Each row is a point on a tangle of strands that fork and nearly touch. The rows are in no order.
Points whose rows are less than 65.6 apart are linked; no others are. Some points are linked to none.
Zesi: [ -6  -2   2  -1   0  21 -15   3  15   3  10   4 -13  -9  -5 -18  13  -5
   3   5 -24   0   4  19  11 -12  21 -22 -14   9  20  40  10   0]
Monok: [-23  10 -13   0  -2 -24 -14   1  32  20  10  13 -15   8  12  12   4   4
   6   7  -7  12   8   4  -9   1  12   1   2  -7  -7  23  -2   4]
Fos: [  9 -19 -21  23   9   9 -13  -6   2  11  -1  12  -6 -31 -25   3  10  -8
  16   7   2  15 -37 -11  13  12  30   7  13  56   6  42  21 -31]
gilez: [ 12 -18   9  16 -21  45  -7 -27 -27 -20  25  -4   5 -28 -19  -5  20 -17
   5   8 -25 -22  25  14  -5  16  12 -12  -3  34   7  27   6 -19]
Poviv: [  4 -10   3  -3  26   3   1 -25   2  25   8  30 -24 -25  20  15  36 -18
  12   3   1  11   8  24  18  23 -11   4 -21  51  -1  20 -12 -37]
Sidaf: [-16  12  11  -4 -22 -14  11 -17 -27  -9   0  -9  28   6  -3  32 -11  -2
 -11  -8   0  -6  18 -18 -10  11 -36  23   7  -7 -25 -50 -10 -12]
davur: [  4 -20 -13   5 -10 -10 -21 -18  -7 -10   4  12 -22  -7   1 -15   3  28
  36   7 -21   2  -6  -5  -4 -12  29 -13  12   4 -19  22   7  18]
rado: [-11 -15  -3  -4  41 -38  14 -12  -6   2 -11  -1   9   8   2  18  -8  -2
  13  -2  27  19 -25 -13  16  -9 -39  27 -11  30   3 -28  11  -2]
Vapu: [ -5  20   2  -7 -13 -41  19  23   4   1   7  -7 -17  49  -2   1 -18  15
  -5  18  15  13 -12   6 -27 -24 -16   5  17 -46  31 -33  34  14]
kunat: [  1  -3  17  -2 -43  -1  10   7 -41 -28 -10 -23  33 -13 -18  12  -6   4
  -9  -4 -16 -16  19 -16 -10  22 -30  17  31  -3 -27 -48 -27  -8]
fad: [ 12  -9 -12  13  27 -10  12 -46  -9   5   0   1  19 -28  18  20  -5 -27
   8 -15  17 -11  -6   6  -5  29 -15  11  -2  26 -16 -20   1 -14]
gog: [ 13  -1  -7   5  44 -13  14 -32  13  20  -3   9   3 -21  33  17  11 -32
  13 -16  14   0 -13  15   9  22 -10   2 -21  31   0 -16   0 -23]
lun: [ 15 -18  -7  15 -19   1  -6 -16 -23 -12  -4 -19   3 -22 -17 -26  -9  18
   7  13 -15 -12  -2  -4  -2   5  17  -3  31  -5 -18   7  -3  33]
dena: [  9  18 -16 -13  19 -38   9  -8  13  -1  -6 -20   3  24   5  -5 -13   6
  12   7  21  -3 -25   9 -10 -20 -13  25  -2 -24   4 -38  38   9]
gazuv: [  8  -6   4  -3  11   7   0 -32  -9  -7   6  -6  26 -22   6  14 -12 -17
  -8 -20   5 -21   1   6  -2  27 -17   5   2  11 -15 -22   2  -7]
Dor: [ -1  29  18 -13 -26  -3  11  14 -32 -22 -14  -8   5  34 -12  -8 -12  29
   0   2  -4  19  15 -23  -6 -10 -54  17   7 -34  12 -47   2   3]
leva: [  2  15  -2  15 -21  14   1 -11  -6  -1 -12  -3 -13   2  28 -15  11  15
   2  -2 -13  -8  20  -6 -26  -6  25  -4 -13 -32   3   7 -33  29]
fiv: [  1 -13   7  -1 -30  22   0  -7 -13 -37   7 -24  21 -28 -28   1  -8 -12
  -6 -10 -19 -38  16  -3 -12  35  -9  -3  26  15 -28 -10 -21 -10]
pudu: [ -6   9   0  13  -2   5   2 -19  20  12   9 -12 -14  16  -7  -5   3   9
 -33  -2   7 -31  12  27  -1  16   9 -11  -6 -20 -25  21   5   8]
Dal: [  8  -7   1  16 -36 -12   7 -10 -39  -7 -22  -8  -1   3   6 -19  -8  33
   9  10 -17   3  14 -16 -17   1   0   9  21 -27  -1  -7 -21  37]
lud: [  8  -4 -21   3  28 -29 -10 -20   4   0  -7  -9  14 -12   3  -2 -15 -10
  30  -1   4   5 -39 -14   6 -20  -2  27  -4  16  -8 -27  25 -14]
fufil: [  6  -4  10   6 -39  16   6   5 -27 -32 -12 -28  24 -25 -18  -4  -2   0
  -4   1 -19 -25  19 -13 -15  25  -7  -1  30  -5 -21 -23 -38   2]
kilak: [ 28  10   1  -6 -13  19 -10   1 -12 -36 -11 -19  24 -18  17 -14 -11   3
  28  -6 -14  -2  11 -14 -12  -1 -18  -5   2 -23  16 -27 -12  18]
kat: [  7 -15   8  19  32  19  17  28  26  24  16  10  -7   9  -6  -3   0 -35
 -18   7   8   0  -5  42  38   4  -9 -41 -16  18  36  28  11 -47]
vid: [  6  24 -10   6 -25   1   6  19   9 -22  -3   0 -11  36  19 -27  -2  26
  -6  -7   6 -12  23  -9 -41  -1   5   5 -14 -51   9 -16 -35   8]
Kef: [ 13  13 -10 -22  -1 -10   4  31  23 -16   6   7 -29  23  30 -23  11   4
  34  -6  -3  14   8   4 -29 -23  24   2 -13 -32  29  -2  -2  24]
Nezog: [ 27 -18 -19  22 -19  -6 -12 -21 -36 -18 -10 -16   1 -28  -3 -28  -6  19
  39  18 -20  -6 -17 -15  -3 -10  26  -2  35  -7 -11  -4  -2  20]
Zedu: [  7   5  -2   3  18   9   9 -33  15   9  12  -6  -1  -2   8  -9   7  -4
 -21 -13   9 -29   2  37   6  17  -1  -8 -16  -1 -12   5   9  -2]
Vatod: [-17  17   3   0 -21   9 -11  43  17  -6   2  15  -6  32  -5 -11  -2  16
 -17  -8  -8   8  20 -19 -13  -8  15  -7  -9 -20  -5   3 -29  -2]
vosav: [-30   1   0  -2 -24 -15  -6  35  21  -6   6  15  -3  37 -18   6 -16  21
 -20  -4   0   8  11 -20 -10  -5   0  -9  11 -22  -6   5 -16  -3]
Fem: [ -2 -21   4  -9  27  -1  10  -4 -11   4 -17  10  16 -15 -12  13 -12  -5
 -11  -7  25  12 -25 -13  20  14 -18   5   7  38  -1   3   0  -5]
teme: [-10  -1  18  -2  -9  44 -13  14  -6  -6  -4   3   2  -1 -32 -13  13   7
 -40 -13  -9  -1  24  -7  15   4  10  -8 -16  15 -14  17 -16 -13]
fef: [-21 -13  -6   3  -4   4 -18  -9   5   1   7  10 -10 -11 -19   3   1   3
   1   2 -18  12   4  -8   5  13  15 -11  13  21 -14  50   4  -6]
tage: [-21  -2   8   4   0  26 -14   9  13  12  13   9 -11   1 -21  14   7 -11
 -26  -4  -4  11  23  -5  23  30  -5 -10  -6  24 -11  49 -12 -48]
Geler: [ 11 -13  -3  13 -14  23  -7 -32 -19  -7   4 -16 -10 -20  -8 -29   9   7
   4   7 -17 -16   9   8  -1   2  28 -10   9  -1 -12  20  -2  28]
Lan: [-25  22   0   0 -12  12 -20  27  32   0  20  21  -7  21  -2   6   5  -1
 -19  -6  -9   3  32  -4  -7   6   8  -2 -11  -8 -21   7 -23 -23]
dosaz: [  6 -15   3   4  38   9   3  17  24  20  11  25  -9 -12   3  -4  15 -31
  -1   2  -6  10  -7  33  29   9  -9 -23 -26  45  41  21   9 -43]
banar: [  3  -1  -7  -9 -10  -9  -4 -26 -17 -14  -2  -6  11  -7   7  -3  -9  15
  23   1  -9   2   1 -10  -9  -5  -5  11  11  -5 -14 -11   2  23]
Sokab: [ 15  12 -19  13  -7 -38  -9 -14  -3  14 -25 -13 -15   0  18 -14   7  16
  43  12 -17   2 -28  -7  -8 -35  40  18  -4 -24  -4 -23  23  10]
Silon: [  0   3  -8   3 -12   5  -1 -35   1 -20  10 -12  17 -17   4   1  -8  -2
  -2 -15  -7 -29  13  10 -13  21  -9  -3  10  -8 -24 -12  -8   4]
bipeg: [-10 -13  -2 -10  31 -15  -2 -13  16  24  -1  24 -20 -13  10  14  23  -6
   8   3  15  16  -1   7  22  13  -7  15 -11  38 -15  25 -10 -14]
dag: [  0  -1  25   6 -13  52  -8  -7 -16   6   8   1   0  -6 -17 -10  29 -12
 -32   3 -19  -7  35  12  13   3  15  -6 -29  24   4  24 -12 -19]
degib: [ -4 -17  -3   3 -19 -15  15 -30 -58  16   5  -6  13 -28 -10   7  -4  -8
  13  24   4  19  -2 -15  -7   1   5  34  34  12 -11 -19   8  19]
tadis: [-20 -14  -6 -23  16 -29   0  38  43  -1  27  24  -9  36  -5  23  -9 -10
  -9  -9  36  14  -5   6   0 -11 -18   4   6  -6   6 -12   9  -9]
pek: [-16  11   0 -21  12 -26   1 -14  13  12   1   8  -2  11  22  21  10  -2
   8  -3  14  15   1  -1  -4  -2 -12  26 -15   3  -6 -11   6   6]
litem: [  5  -1  -3  13  28  15  -2   2  18  19   6  18   0 -22   4   8   6 -32
   2   2  -5   3 -16  14  12  17   5 -12  -6  41  22  28   8 -36]
femes: [  3   6   5   4  28   1  26  12  34  36   6  15 -19  15  19  14   9 -15
 -26   3  34 -16  -8  33  20  12  -9 -18 -15  -7  -5  13  -7 -21]
Durif: [-15 -19 -11   3   8  -6 -26 -16  14  18   7  16 -33 -14  -6   7  19   6
  16  14 -12  17   1   1  19   4  20   0   4  31 -18  49  11 -13]
Senes: [ 17   6  12 -18  28   6   0   4   9   6  -7   2  14 -11  20  12  -4 -26
  -1 -18   9  -7 -11   9   9   5 -12  -2 -21   5  17 -22  15   2]
rafi: [-23  16   0  -6   1  -2 -17   5  38  20  20  20 -20  11   7  15  11  -3
 -15   2   2   5  22  11   4  12  -3   1 -13   0 -15  22 -14 -22]
kori: [  6  14  -3 -13  -1   3  -8 -22  -1  -1  -1  -1   4 -15  24   4   8  -3
  21  -6  -8   1   2   2 -12  -8   9   3  -9  -6  -2  -5   5  14]
moned: [  9 -11  -1   5  34  11  15  29  33  15  13   7  -4   4  -3  -5 -11 -30
 -17  -7  18 -13 -23  31  28  -7   1 -30 -10   5  21  10  17 -18]
lonum: [ -2   8   8  -7  17   8   3 -16  20  29   8  22 -23  -2  20   7  35 -10
 -12  -4   3   0  22  33  14  21  -8   7 -31  23  -8  18 -14 -26]
Gefe: [  3  16   2 -12 -12   2   3  25  26 -14  21  -1   6  32   4   2 -15   3
 -23  -6  20 -21   6   8 -22  -5  -3  -9   1 -45   0 -23  -2   3]
fivol: [ -9 -26  12   4  33   2  15   2   3  10  -8  22   2   2  -7  18  -4  -2
 -19  -7  32  10 -17  -7  20  23 -25 -12   0  36 -14  16 -18 -24]
nal: [  0  28   9 -10 -20   5  -2  41   0 -28   8   5  18  36  -6  -2 -12  23
 -18 -13   6  -6  16 -23 -16  -8 -13   4  -6 -32 -17 -47 -21 -14]
rumo: [-20  -4   3 -21  27 -21   0  23  37   8  22  28  -2  21  11  32  -5 -22
  -8 -15  29   8  -2   0   7   6 -26   4 -12   8  -1 -16  -2 -23]
dugor: [  8  24   9 -15 -12  15 -10  20   5 -26   2   1  16  14   7  -4 -11   2
  -6 -19  -5  -3  21 -15 -17  -4 -13   1 -14 -25   1 -35 -16   3]
bises: [-17   2  14  -7   0  21 -13  31  33  14   9   8 -29  17 -19 -15  18   4
 -29  -3  -6   8  24  16  15  -6  19 -19 -25  -7  15  38  -1  -5]
bitod: [ 11  -1  23 -24 -10  34 -15  -2 -26 -15  -8   9  15 -21 -10  -4  10   0
  -9 -18  -8  10  21 -18   0   3   6  10 -10  15  -9 -13 -14  11]
vago: [  9 -11  -2  14  -2  26 -16 -17  -7  -1   4  -9 -12 -22 -14 -27  10   4
   4   9 -27  -9   2  13  10 -10  29 -19  -7  12   4  38  14  12]
fen: [ 11  11   2  -5   9  18   2  13  33  -6  19  -7   2  12   3  -7  -8 -12
 -23  -8  18 -31  -2  28  -4  -7  -2 -18 -11 -31  13 -11   8  11]
ref: [  1  -1  -7  -1  -6  -3  -3  35  38 -16  17   2 -22  35  -9 -22 -15  13
 -10  -1   6  -4   7   7 -24 -10  19 -21   6 -34  17   5  -1  21]
kines: [  4  16  11 -22   9   8 -12  11  15  -9  11  10  16   1  17  16  -7 -19
  -3 -21  -3  -3  11  -5 -10   4 -10  -1 -19 -11   6 -26   0  -3]
pavin: [  1 -12  20  -2 -26  12  10  10 -31 -11 -10 -12  34 -24 -29  28  -7 -15
 -28  -4   5 -26   3 -16  -5  34 -17  11  31  20 -20 -17 -15 -12]
lupu: [ -7   6 -17 -13  22 -38  11 -42   4   8  -4  -8  -4   5  25  18  17   0
  26  -5  26   8  -3   5  -6  -8 -16  35 -18   5 -16 -24  21   4]
Vidob: [  2   6  10  26 -25  54 -10  -1 -10 -23  17 -14   8  -9 -11 -12  18 -13
 -15   3 -41 -28  40  -2  -9  10   7 -22 -24  12   9   3 -27 -26]
pav: [  5  16  -4 -10  13  -4   6 -10  24  12   3  -7   1   5  17   1   0  -5
 -13  -8  17 -20  -7  25  -3  -2   3   1 -14 -18  -2  -7  13  11]
rone: [ -1  -4   1  25 -29  44  -5 -10 -12 -24  10 -15  -4 -15  -8 -21  14  -2
   1   7 -38 -24  26  -3 -11   6  11 -25  -9  -2   7  26 -28  -1]
Zupod: [ 24   1   3  -9 -16  14  -6 -21 -31 -23  -7 -14  23 -30   4  -1  -6   1
  22  -1 -10   1   7 -11 -10   8  -8   8  18  -6  -6 -23  -7  19]
git: [  0  13   8  -7  -2  26 -13   6  13  -8  13   5  -3  -7  13 -12  13 -12
   1  -2 -20  -4  13  14  -5 -19  13 -15 -27  -2  27  11  -6  11]
Sadit: [-13   6 -11  -7  17 -31   1   8  10  18 -10  -1   2   6   3   8 -13   6
   1  10   5  14 -26  -2   6 -15   6  12   5   4   4  -2  21  13]
Bibap: [ 24  18 -12   3  -6  -6  -2   0 -13  -7 -28 -24  13  -6  18 -16 -14   4
  40  14 -11  15  -7 -10  -9 -24  -5   5   5 -37  23 -25  12  27]
Balis: [ -7   1 -17   3  36 -51  10 -12   9   7  -8 -13   0  12   6   2  -3  -4
  27   6  21  12 -35  -7  13 -27 -20  41 -16  13  -3 -32  27 -14]
Kunod: [ -2 -14  -2  12 -29 -25  10 -24 -65   8  -6  -5  -1 -15 -12  -6  -5  16
  28  24 -15  27  -1 -19  -6 -15   4  24  39   3  -1 -17  10  29]
tegef: [  0  -1 -17  15  -5 -31  -1  38  27  -5   1  -2 -14  31  -7 -21 -28  15
   8   8  -1   6  -9   3 -23 -17  22 -14  18 -38  28 -11  11  29]
vipe: [ -1 -12 -10  11   8 -27  17 -44 -40  31  -9 -12   4 -15   1   5   2  -5
   7  15  14  14 -14   2   1  -6   7  39  16   9 -20 -20  15  17]
Nug: [  4   5  -9   7  -3 -12 -12   8  11   6  -5   7 -32   0  19 -20  16  20
  24   8 -22   1  -2   2  -8 -20  43 -15  -8 -16  11  22   7  26]
nisu: [-15  -3  16 -19  -7  19  -9  18  -1  -5  -9  11   4  11 -33  -7   4  23
 -35 -19   8   5   7 -13  13  -1   1   0  -6   2 -21   7 -11   0]
gup: [ -1  -1   1 -20  13 -17  16  45  41  24  15  12 -20  34   8  17   8 -14
 -26   3  38  -4  -8  24  -1 -11   9   0   1 -25   9   0  13   1]
Govol: [ 11  -4   5  19  36   2  31   2  13  36 -12   7  -4   0  11  11  -2 -13
 -20   6  29 -10 -32  16  24  14  -4 -25  -1  14  -8  17  -6 -18]
nopet: [ 14  13 -24 -10  19 -27  -5 -25  10  -3  -6 -19   8  -5  12  -6  -9  -6
  36  -3   4   1 -26   3  -3 -19  -6  20  -9  -9  -4 -38  32   2]
Kigav: [ -1   7  -5  39  -3  30  -9  -9   7  11   8 -27  -2 -20 -12  -1   1 -25
 -11  21 -20 -17  -5   9   2   9  24 -24  -1  12  20  48  12 -13]
pak: [-12 -25  -7 -13   0  -8 -23 -26  -8   1  16  21 -27  -8   4   1  24  18
  31   5  -8  12   2  -4   4  -7  24   3   7  20 -29  26   7   9]
mipu: [ 13   6  -2 -18  13   5 -14  10  -3  -4 -20  -9  20 -23   1  -4  -7  -6
  12   0  -3  14 -23  -9   8 -18   6   2   1   6  21  -7  19  19]
Lide: [  3  -8  -3 -22   5 -19 -11 -23 -25   5  -4   7 -16  -6  20  13  24  12
  50   9  -2  22  -9 -15   3 -31  17  19   1  11 -15  -3  16  16]
seso: [ 10  23  -4  14 -36   3   9  12 -18 -21 -18 -16   8  24  11 -23  -2  33
 -13  -7   0 -18  22 -17 -25   3  -8  12  -1 -47  -9 -30 -39  10]
Vigi: [  4 -18  -4   5  45 -20  15  -5 -13   9 -24   4  11 -12  -8  11 -12  -9
  10  -1  29  24 -45 -15  20  -1 -17  19   5  46   5 -14   6 -12]
Nagar: [ 17  13  -9  15 -16 -14  -3   3 -34  -9 -29 -23  19 -13  -3 -17 -21  16
  27  23 -21  25 -20 -21   2 -21  -9   8  26 -17  26 -21  16  22]
nat: [ -7  20  14  -7 -34 -12  10  37 -11 -31   1   1  11  43 -14  -4 -18  35
 -16  -2   4   0   8 -23  -9 -13 -40   4   8 -37  -3 -45 -10  -8]
boda: [ 11  19 -14   4  12   3  -9 -17  18   8  10  -3   0 -23  30  -3  13 -22
  23  -3 -14 -11 -10  24   1 -18  24  -4 -16  -3  13   0  14  -1]
todav: [ -3 -15  -8 -10   7 -21  -7 -32 -45   0  -1   1  -1 -13   6  22  13  -3
  55  16   4  31 -12 -26   1 -30  -3  34  10  21 -11 -23  24   7]
Sono: [ 18 -21   0  14 -36 -13   7 -13 -68  -4 -18  -3  -3 -13   5 -22  -6  27
  34  19 -17  18   6 -21 -10 -12  10  11  36 -15   0 -10 -10  37]
zeg: [-21 -13   7   4 -17  26 -16   0  -3  -8  11   5  -6  -6 -35   7  10  -2
 -13  -6 -13  11  22 -16  11  28   6  -7   8  30 -19  53  -8 -33]
supa: [  5   8 -11  -3   4   9 -11  32  16  -9  -9  -7  11 -17  -2  -7 -16 -16
  14  -3 -10  15 -18 -11  -1 -27  18 -14   4  -9  35   3  10  19]
lumim: [-14 -11  -5  -6  44 -28  11  12  37  15  10  20 -12  18   6  14  -1  -5
  -2   0  36   5 -21   9  20   6 -22  -2  -7  20  -6   5  -5 -16]
Tam: [ 10  25   6  -7 -22  -7   9   7 -16 -17 -15 -14  12  25   8 -11 -17  18
  12   5  -3   8  11 -10 -20 -10 -36  11   5 -48  19 -35   0  18]
pab: [  0   8  -4   4 -17  -7   3  24  21 -19   7   2 -24  45  -4 -25  -9  36
 -20   0   5 -15  16  -3 -35   5  13 -13  -2 -40  -2   2 -16  14]
mov: [ 12  -6  -2  12  39   1  18 -20   9  30  -1   8 -22 -10   8 -14  22 -10
   0   4   3  -3 -16  32  30  14   5  -3 -17  35  -5  26   2 -20]
zevi: [  4   5 -12   5  -3  12  -6 -15  15 -28  16 -17   7  -9  -3 -21 -15   2
   2  -7 -16 -28   4  15  -7   4  -2 -17   5 -17  -5   2   1  11]
zenap: [-11  17   6  10 -24  18  -8   9   3  -3  -3   3  -2  12   4  -7   6  11
 -14  -4 -20  -6  25 -14 -17   1  17  -5 -11 -17 -11  14 -33   9]
lakit: [  0 -21  10  24 -25  39   3  -2 -17 -18   1 -42  -5 -22 -46 -10  -3  -8
 -18   9 -19 -22  15  -7   5  28  16 -19  22   9  -6  41  -6  -4]
rupoz: [ 17   2  -8  -1  -3  -7 -12   2 -28   3 -33 -19  17 -25 -13 -10 -12   7
  19  15  -9  29 -34 -19  11 -27  11  14  19   4  15 -13  24  19]
gom: [  5  16  14 -23   8  -1   3  12  12  -3   7   5  19  21  13  26 -13 -16
 -15 -19  22 -11   8  -4 -11   2 -27   6 -16 -27  -1 -45   9  -9]
Pezo: [ -4 -15  13 -24 -19  16 -13   5 -25 -26 -15   6  19 -12 -26  -6  -4  22
  -6 -16  -6  22   9 -26   6  -1  -7   8   9  12 -10  -4 -11  14]
boti: [  6  -8   3  40  -5  36   0 -23 -14  17  15 -26  -9 -14 -19  -1  15 -24
 -10  24 -14  -7  10  16  10  21  21 -10   2  32  14  60  16 -28]
Kup: [-14 -17  10   4  17  26   5  14   6  12  -7  15 -10  -2 -30  14   4  -5
 -31 -11  20  20  -1  -1  30  26  -7 -22  -1  27  -1  51  -7 -44]
gida: [  1  -8  11 -14  22  -7  26  40  35  27  11  30 -22  28  15  21   6 -16
 -27  -1  49  -3 -10  18  22   1 -10 -13 -12 -11  -2   5  -3 -21]
Gaso: [  9   2   6   6  23  24   7   9  24  10  18   0   2   1   5  -6  -2 -30
 -26  -2   8 -30  -5  36  15  -2   0 -23 -24  -4  21   4  11  -8]
nemog: [  5 -11   5  21 -33  38  -3   0 -21 -26   2 -26   2 -25 -24 -12   3  -6
  -1   5 -28 -22  16 -15 -15  20  13 -15  19  10  -3  26 -28   5]
Digir: [-18   4   0  -6   8 -22   4   4  -9   7 -11  -2  23   0  -4  22 -19  -3
   2   5   4  22 -22 -14   6 -13 -21  12  11  11  13  -9  16   5]
Rifin: [ 27 -17 -17  12 -10   8 -19 -16 -30 -28   3   3 -15 -16  14 -31   4  25
  47   4 -20  -8 -10  -7   0 -17  25 -17  15  -9  -4  10  -2  22]
danut: [ -4   1 -11  -1  13 -31  14 -40 -15  15  -8 -15   7   4   8  11  -7   8
   4   3  18   1 -14   6   1  -6 -14  33   7   1 -19 -26  21  16]
mapin: [-15   4   3  -8 -26 -21   5  23   6 -26   6   7   2  40 -17  -5 -23  37
 -13  -5   2   0   5 -14 -19  -5 -21  -3  12 -30   0 -15  -7   6]
voko: [-11  22  -4 -31  18 -38  13  14  30  23   1   2 -10  22  24  23  15 -12
   7   0  23  15  -2  10  -7  -9  -6  23 -12 -15   9 -16  15   4]
Mupez: [  7   4  -3  24   6  25  -6 -11   3   6   6  -3  11 -30   2   7   1 -31
  -1   8 -11 -15 -12  10   1  16  14 -10   0  30  11  27  11 -17]
Das: [  4 -15  11  21 -14  49   2 -11 -18 -12  14 -23   1 -19 -35  -2   8 -21
 -16   8 -18 -16  16   6   8  27  10 -12   4  35  10  49   7 -26]
gizi: [  8  14  -8 -18  -9 -21   0  16   2  -1 -10  11 -23  14  41  -2  17  12
  54  -1 -13  18   4 -11 -17 -31  22   0 -11 -28  19   6  -1  20]
Vog: [ 15 -16   4   3  -1  29 -10 -39 -20  -3  23  12   1 -27   4  -8  25 -15
   5  -3 -18 -15  15  27   4   8   6  -8 -15  37   3  13  11 -17]
fupes: [ 12   4 -13  19 -29  25  -8 -16 -24 -23   4   0  12 -29  22   7   3 -11
  33   1 -24 -16   8 -16 -27   6  18 -17  17   1   6  14 -24  -1]
siru: [  3 -20  18   9  24  29  13  -4   6  12  10   5 -13  17 -20 -12   5  -7
 -25   2   1  -1  12  31  38  21 -21 -29 -24  29   9  38   4 -49]
lokip: [ 14  13 -16   0  23  -4   0 -36   7  13   5   2   3 -28  35  11  16 -26
  23 -16  -1  -3  -7  21   4  -1  11   7 -21  13  -1 -13  19 -14]
Ninan: [-14   5  16   3 -38   2   5  25 -28 -13 -21  -2  14  17 -28  -8  -9  37
 -29  -1 -11   3  14 -26  -3  -4  -4   3  17 -14 -18 -12 -29  11]
Zaked: [  2  10   0 -21  -3  11  -8  34  25  -8   6   7 -14   4  13 -19  11  -4
  12  -7 -13  10   8   4 -10 -25  23 -13 -19 -15  30  10  -6  24]
bako: [ -7   7 -10 -16  -9 -38  -8  -7  -2   8  -6  14 -25   7  34  12  23  23
  49  10 -12  21  -1 -12 -12 -23  18  10  -1 -13  -4   3   8  17]
ler: [ -2  13   3  -1 -26 -17  12  39  11  -8  13   3  -2  49   3   5 -19   5
 -15   4  19   3   3  -1 -32 -21 -10  -3  16 -53  20 -27   4   9]
gek: [ -5  -2 -11  -5  25  -7  -3   7  41  20  21   9 -24   5   4 -13  14 -16
  -1   3  -4  -2  -6  36  21   0   8  -6 -19  13  12  24  15 -19]
Lova: [ -2  -5  14 -25  15   3   1 -11   6   2  -2   9  -1  12  -1  -1   5  12
 -25 -16  21  -5   3   7  10  10 -12  14 -15   9 -20  -7  -1   4]
Puvo: [ 15   1   2   1  43 -11  28   1   9  34 -27   0  -3  -6  12  -1   5  -8
  -8  -2  22  -1 -39  12  28  -3   5   3  -8  19   1  -2   3  -4]
Vade: [ -7  -7  20  -6 -21  -8   7   3 -40 -17  -5  -9  34 -12 -21  33  -9 -12
 -16  -7  -1 -15  12 -25  -7  27 -36  23  22  19 -21 -47 -12 -19]
lileb: [-15  22   1  -7  -7 -20   8 -13   1  -4   6   0  21  20  13  30 -11  -4
  -6 -10  14  -2  12 -10 -13   3 -33  16  -5 -20  -9 -39   1  -8]
des: [ -4  23   1  -5   0 -35  19  -3  -6   6  -6 -18  -1  31  -4   2 -15  18
  -2  17  13   4 -20   7  -8 -20 -32  15   8 -34  14 -35  41  16]
lino: [ -6  -3  -3  -1 -15 -34   1   7  -3  -5 -14   7 -19  26   2 -17 -11  45
  15   9 -12  16   3 -14 -19 -10  10   0   5 -18  10   0   6  33]
gumin: [-23 -16  -8  -4  17 -21  -7 -14   7  15   0  12  -4  -3  -2  18   1   2
   2   6   7  14  -8  -8   8   9  -3  17   5  28 -20  21  -2   0]
Zize: [-10   1   7 -15  -9   7  -5  49  16 -10   6   7  22  15  -8  16 -25 -12
 -13 -14   9  14   1 -12  -3 -20  -9 -12  11 -24  20 -18  -2   3]
modu: [ -3  13   0   0 -10   9  -4  39   6  -7  -6  -7  19   0   7   4 -22 -14
   1   0  -8  10  -2 -18 -12 -17   5 -15   7 -29  32  -5 -15  20]
mosi: [ 18  19  -7   2 -14  -2   3   8  -3 -14 -16 -19   2  12  24 -20 -12  17
  13   3  -2  -2   4  -7 -21 -11  -8   1  -2 -48  24 -18 -12  34]
tatu: [-18   1   7 -15   4  -7  -1  31  -1  -4  -5   9  31   2 -11  29 -28 -14
  -8  -7  11  18 -14 -19   7 -13 -26  -2  10  -6  20 -18  12  -3]
bezi: [  0   3  22  -1   5  30  -3 -11   1  24   2  12  -4  -5   7   1  28 -15
 -30  -6  -7  -5  24  23  12  14   4   0 -29  22  -2  16 -14 -18]
gef: [ -9   1  -9  13  -6 -23   3  10  12   1   4 -12  12  13 -10   4 -33   7
 -15   7   2 -21 -18   3   1  -4  -8 -14  23 -25  -5   0  16  12]
Samim: [ 14  12  -8   3  29   7   1   0  23  12   3  -4   9 -19  17  -5   1 -34
  -2  -7  -2 -14 -18  31  12  -7  11  -9 -19   8  23  -5  16  -7]
tul: [  6 -18   6   1  17  14  -4 -30  -9   5  15  21  -1 -25  10   8  16 -21
   2  -7  -2   1   4   7   7  26  -2   4 -10  47  -7  12  -2 -19]
dibu: [-12 -14   6  15 -36 -13   7   8 -27  -7 -23  -6   0   9 -25 -14 -14  41
 -13  10 -18   5  12 -19  -7   4   4  -4  29 -16  -6   1 -19  34]
Bik: [-22  -7  -9  10   5 -43 -15  -7  18  30  -6   9 -22   7  -2   5   1  21
   9  20  -9  17  -5  -4   2  -2  26   2   9   9 -15  24  15  14]
vova: [ -3 -20 -12  -4  -7  -5 -11 -46 -27   6  18  10 -15 -18  10   3  22   7
  28   1   1   1  11   5  -7  -3  26  11  13   7 -33   7   0  13]
Mokem: [-14   0  -1 -16  35 -43  21  21  24  21  -1   9  -7  26  12  20   2  -7
  -2   4  38  11 -24   4  11 -11 -24  18  -7   4   6 -15  14  -3]
bevi: [ -3  -4  15   1 -14  25  -1  11 -18 -12 -13 -12  28 -19 -23  16 -11  -6
 -28  -2  -2 -16  -1 -13   0  17  -2  -9  20  11  -5   4 -15   1]
Bam: [  7   5  -3  19 -34   8   5  -7 -24 -11 -17  -5 -10  12  12 -28   3  33
  -3  -5 -11 -10  26 -14 -24   4  13   8  -2 -35 -12  -3 -45  24]
bomi: [-12 -17   6 -22   3  -1  -3  -2 -11 -11 -11   8  16  -7 -24   4 -15  18
 -13 -12  11  13 -11 -10  15   1 -17   8   9  17  -9   2   6  14]
Repod: [ -5 -17  17   2 -16  35  -3  27  -7 -11 -16 -16  19 -14 -38   7 -11   3
 -46  -4  11 -23  -5 -13  22   7  -5 -28  12  -8  -4  15  -6  -3]
Danim: [ -2 -18   8  19  28  17  19   1   1  22  -9  20 -14  -7 -16  14   7  -7
 -12   2  29  24 -15  -3  26  37 -13 -16   4  52  -4  40 -22 -37]
bofor: [  3   2  -9   1  27 -16   0   5  17  26 -15  -2  -7  -4  -2  -8  -2  -2
  -6   5   5  -2 -31  11  19  -9  21   6  -3   8  -2  11  20   4]

A fork is a point with three links, a tip a point with one. Leave the first point through the second and follow the links. Name the first fork or tip that comes.
Dor / Tam | gup
Gefe / ler | Fem
todav / Lide | pak
rumo / lumim | Dal

Follow the links from the first point to the second, and from the first to the third. Name the last point that the two ways share.
lumim / des / modu | nat
Vigi / ref / dag | Gaso
bitod / kunat / rafi | kines
kines / vid / Bik | Vatod
